Each scene shows the same named points in several views. A view is turned or mirrored, and shifted as a whole, has a little noise and may leave points out.

Scene 1
View 1
k919: [-35  23 -26   0  34  21 -15  56 -29   4  35 -16 -41   4   3  11   7 -37
  28  17 -10   9  -7  -3]
k647: [  7 -15 -15 -20 -12   9 -16   4  -5  -3 -10   1  -2   6 -24  39  -8   1
 -28 -14  14  16  -6  11]
k164: [-15  -1  -8 -11 -10   7  -5   4 -23  -5  13  -5  -2   1   8  29 -19   0
   5   6   1   7  -5   3]
k951: [  8 -11 -13 -11   6  12  -8  14 -16 -14  14  -4 -11 -11 -29  29   5 -12
 -20 -14 -17  -8  -2  21]
k644: [-27   9 -20  -1  15   0  -8  30 -26   8  25 -15 -28  12  -2  24 -21 -17
   9  16  -3  11 -27  12]
k845: [-30   5  -6  -5   0  16 -13  28 -16   9  30  -1 -24  25   4  26 -29 -20
  12  29   2  18  -9  -7]
k784: [-25   7 -19   0  12   0  -7  26 -27   7  15 -14 -23   3  -4  24 -20 -13
   8  10  -5   7 -30  15]
k530: [-21   8  -9 -10 -10  17  -2   6 -23   1  -3  -1  -2 -13  15  26  -7   4
  22   1   6  13   3  -9]
k872: [-13   3 -25  -7  14   9 -14  30 -18   6  -2 -10 -22  -3 -18  27  -1 -13
  -4  -7   4  13 -21  13]
k955: [ -9   3 -21 -18   1  11 -14  17 -12   0  17  -6 -14  17  -2  30  -7 -10
  -2   7  14  21   4  -3]
k766: [  7  -2 -37 -28   2 -12 -16   4 -29 -24  25 -30   7   6  -3  26   4  -6
 -24 -15   8  -1  -3  21]
k592: [ 10   1 -19  -6  13   7   8   3 -15  -5   2  -4 -20 -25 -21  31  13   6
  -4 -18 -11  -1   2  23]
k501: [ -6  -5 -18 -15  -3  22 -19  22 -18  -4 -22  -2  -3 -21 -19  24  12  -9
  -6 -24   3   6  -8   5]
k103: [ 12   0 -20 -15  12  12  -2  10  -8  -9  24  -4 -20   0 -19  31  11  -6
 -13  -5  -3   6  17  12]
k287: [ -1  -9 -19 -29 -10   9 -25  11 -19 -20  24 -11   7  17  -3  27  -8 -15
 -21  -2  10   6   7   1]
k396: [ -2  -5  -8 -13 -11   6   1  -7 -14  -4   9  -1  -3  -1  -3  35 -15   7
  -4   0   2   7   1   9]
k702: [  0   6 -31 -20  10  -9  -4   6 -17  -6  41 -19 -17  25   1  33  -9  -3
  -9  11  11  14   5  12]
k834: [  3 -10 -14 -17  -4  -2  -9   4 -19 -18  35 -12  -4  12 -10  31 -17 -10
 -22   3  -8  -4  -3  18]
k970: [  6 -14 -10 -25 -18  10 -14  -2  -2  -9  19   3   2  26  -9  40 -20  -2
 -24   5  16  17  13  -1]
k543: [ -5  -2 -11 -13  -8   3   1  -3 -15  -4  20  -4  -7   9   1  35 -19   2
  -4   8   3   9   2   7]
View 2
k872: [ 15   1  16 -15  10  -6  15   6 -26   2 -18   7   3  21  -3   4  20   3
  10   5 -10   5  -9  -7]
k784: [ 16  19  11 -21  11 -19   2  15 -33   0 -22  -6   0  18   9   8  21  -2
  23  12  -6 -10  -5  11]
k287: [  3  12 -17   6  19   0  10   4 -26 -12 -21  -6 -25   3  -4  12  16   9
 -23   8   6  28  12   7]
k592: [ 41 -15  -2   1   8 -10   2   0  -7 -11   9  17  13  23  -7  -2  21  20
   3  -6   7   7  -6  -5]
k164: [ 28  23  -4   5  12  -8   0  12 -24  -7  -9 -14  -8   8  17   8  11   1
 -10   6   3   1   3  11]
k919: [ 15  17  35 -28 -23 -44  21  23 -48  -1 -34  -7 -11   3  -1   1  32  22
  39  24  -3  -4  22 -12]
k702: [ 12  14   2  11  27 -10   9  -2 -32 -29 -17 -14 -19   9  -9  25  31  12
  14  15  19  11   3  15]
k834: [  8  13 -20  -1  26 -12 -11   2 -16 -12 -16  -3 -13   7 -10  15  17  13
  -7   7  14  12   4  20]
k970: [ 11  22  -5  21  30  12   2 -12 -18 -11 -16 -19 -23   1  -8  17   2   9
 -27   5  12  23  -7   6]
k530: [ 44  20   8  12  -4  -6  16  16 -28  -7  -2 -14  -5  10  31   1  10  -1
 -13   3  -2   0   6  -4]
k951: [ 19  -8 -12 -10  13 -14  -8  -1  -7  -1  -6  17   2  13 -19  -1  15  23
  -8  -2   5  14  -1   0]
k647: [ 14   1  -3   7  29  18   8  -8 -13  -1 -10   3  -5  19  -7   8   5   2
 -25  -4  -3  22 -18  -3]
k543: [ 26  21  -3  12  19  -5  -2   1 -19 -14  -8 -16 -10   7   6  14  11   6
  -6   6  11   4  -5  13]
k955: [ 17  17  14   7  13  -3  18   0 -33 -12 -20 -15 -17   6   1  14  14   9
  -2  11   4  13   1  -4]
k644: [ 11  24  18 -21   9 -22   4  15 -36  -3 -27 -12  -5  13   4  13  23   1
  27  16  -2 -11  -2  11]
k845: [ 14  43  26  -6   4 -19   3   9 -38   2 -32 -30 -19  -3   7  13   5   8
  10  20   1  -6   0   4]
k103: [ 25  -3   2   9  11 -12   6  -7 -14 -16  -6   3  -7   8 -21   7  20  28
   1   4  16  16   2  -6]
k501: [ 29 -11   3  -9  -4   2  20  10 -18   9  -5  19   6  21   7 -12   9   6
 -22  -7 -16  19  -1 -23]
k396: [ 32  14  -6  14  18   0  -3   1 -15 -10  -1 -10  -4  11   8   9   8   5
 -14   1   7   5  -6   9]
View 3
k396: [  5  -7   0 -16   4  -9   4  32  -7  16  -5  -5  -5   4   1  -3  10  12
  -5  -2  13  15  12   0]
k287: [ -9 -11   5   9  22 -25  11  33  -6  -9 -10 -18  -8  12 -16 -13   1   3
  17  12   2  14   1   1]
k103: [-19  13  -9 -10  23  -9  13  16 -27   3   6  -7   8   8   3  -5  15   2
   7   4   8  14  -8  -3]
k543: [  0  -6  -3 -16   6 -17   9  35 -11  13  -3 -10 -13   0  -9   3   4   9
   8  -4  19  13   7  -2]
k955: [-14   0   1  -9  23 -28  25  34  -7  14   4 -21   3   3 -17  -7   1  17
  10   2  17   6   0 -10]
k784: [  0  12 -10 -42   9 -29  22  47   1  11  11 -23 -12  -7   1 -15 -17  10
  17 -10  10  -5 -19 -15]
k702: [-17  -5   0 -15  13 -30  14  26 -32   1   0  -9  -9   5 -28   4   0   9
  19  -6  16   1 -14 -14]
k592: [ -3  16 -10 -30  10  -1   3  18 -18   9   8   1  14   9  28 -17  16   3
 -11   0  -1  13 -10  -4]
k164: [ 11  -2   2 -20  13 -22  12  42   3  13  -5 -12 -16  -1  -5  -5   1  12
   6  -3  17   9   6  -3]
k970: [-16 -23  -4  12   8 -11  12  33 -10  11  -6 -19  -4   9 -23   3   5   9
  15   9  14  23  20   5]
k872: [-13  11 -10 -29  12 -20  23  39   1  11  14 -26  13   4   9 -28  -9  10
   6   0   0   0 -13 -12]
k766: [ -7 -15  10  -8   5 -28  -2  25 -25 -20 -12  -3  -5  22  -9 -21  -1  -2
   9   6 -12   2 -19  -6]
k951: [-10  14 -16 -13  14  -1   5  24 -12  -5   6 -11   1   8  21 -18   7 -10
  12   9  -7  19  -9   4]
k919: [ -6  49  -4 -40  58 -48  45  38   2   5  18 -28  -7 -12  -2 -18 -10  13
  25  -6  21 -12 -36 -25]
k501: [  2  10  -1 -13  23 -10  16  36  18  10   4 -21  23  12  29 -39   6  10
 -15  15 -10  13   2   1]
k644: [ -4  14  -9 -40  14 -34  27  47  -1  11  14 -26 -14 -10  -7 -11 -18  12
  24 -11  16  -8 -21 -18]
View 4
k955: [-12   1   8  -4  -3 -16   4  -7  24  -9 -12   7  -2  12 -18  -3  -1  23
  -8  -5  -3   7  -9  17]
k592: [-13  14   3  -4  17   4  -5  20  41 -13 -21   6  48  -8 -26   8   2  30
  -8 -17 -23  24 -16  -9]
k501: [-11   1  19 -10  22 -21   6  -6  50   0 -32   1  34  14 -34  17  22  35
   1 -23 -20  10 -24 -15]
k872: [-11   2  13 -11   2 -14   3  -4  33  -5 -22   2  28  -4 -42  15  16  25
 -10   2  -4  10 -21  14]
k644: [ -5  -7  -8  -8  -5  -6   3  -3  21  -2 -21   0   5 -17 -45   0  14   9
 -19   7  15   8 -22  37]
k103: [-14  18   9  -9   7  -2  -2  10  20 -15  -4  15  28   7 -18   1 -13  24
  -9 -18  -8  24 -13   0]
k647: [ -6  17  32  -1   1 -18   0   0  19  -9 -31  -2  31  17 -14   6   1  26
  13  -5 -30  -3  -6   4]
k845: [ -3 -17  -5 -10  -4 -11  -2 -13  18 -12 -17   0 -19  -1 -28 -17  11  10
  -3  -5  22   3 -20  35]
k970: [ -3  16  22   4  -3 -14  -1   0   4 -12 -23   2   1  24   1 -15 -13  16
  13 -12 -19  -3   0  11]
k543: [ -4   6  -3   6   4  -1  -3  10  20 -10 -27  -1   5   1 -12 -14  -4  15
   0 -10 -15   5  -4  15]
k530: [-11 -16 -11   4  15 -10   4  -2  54  -6 -32  -4  -7   4 -15 -12  15  31
  -5 -17 -18   4  -9   3]
k919: [-16 -19 -17 -23   7 -10  10 -14  33  -3   4  15  -7 -10 -57   8  16  18
 -38 -10  43  29 -38  26]
k766: [-14  33   9  12  11  -7  22  16   7  17 -25  11  18  14 -27  15 -13  12
 -28  -2 -28  13  -2   6]
k702: [-13  15  -1   4  -8  -2   6   9   6  -5  -7  13   1   2 -18  -4 -17  13
 -23   6  -6  13   0  26]
k834: [ -1  24   5   4   9   0   5  14  -4   2 -26   3  14   5 -23  -6 -10   0
  -4 -13 -11  10 -10  13]
k287: [ -8  18  16   3   9 -17  15  -2   3   6 -22   8  -2  26 -17   1  -9  11
  -7 -15 -13   4  -8   6]
k784: [ -4  -5  -7  -6   1  -5   3   1  26   0 -29  -4  12 -17 -46   2  17  12
 -15   5   6   6 -22  29]
k164: [ -5  -2  -7   6  10  -4   3   5  28  -2 -34  -4  -1   1 -19 -13   7  15
  -4 -12 -14   2  -9  12]

Which points are out of place in each view (at most two, in the order of its rows)? Write none if all are in place.
view 1 -> k501
view 2 -> none
view 3 -> k396
view 4 -> none
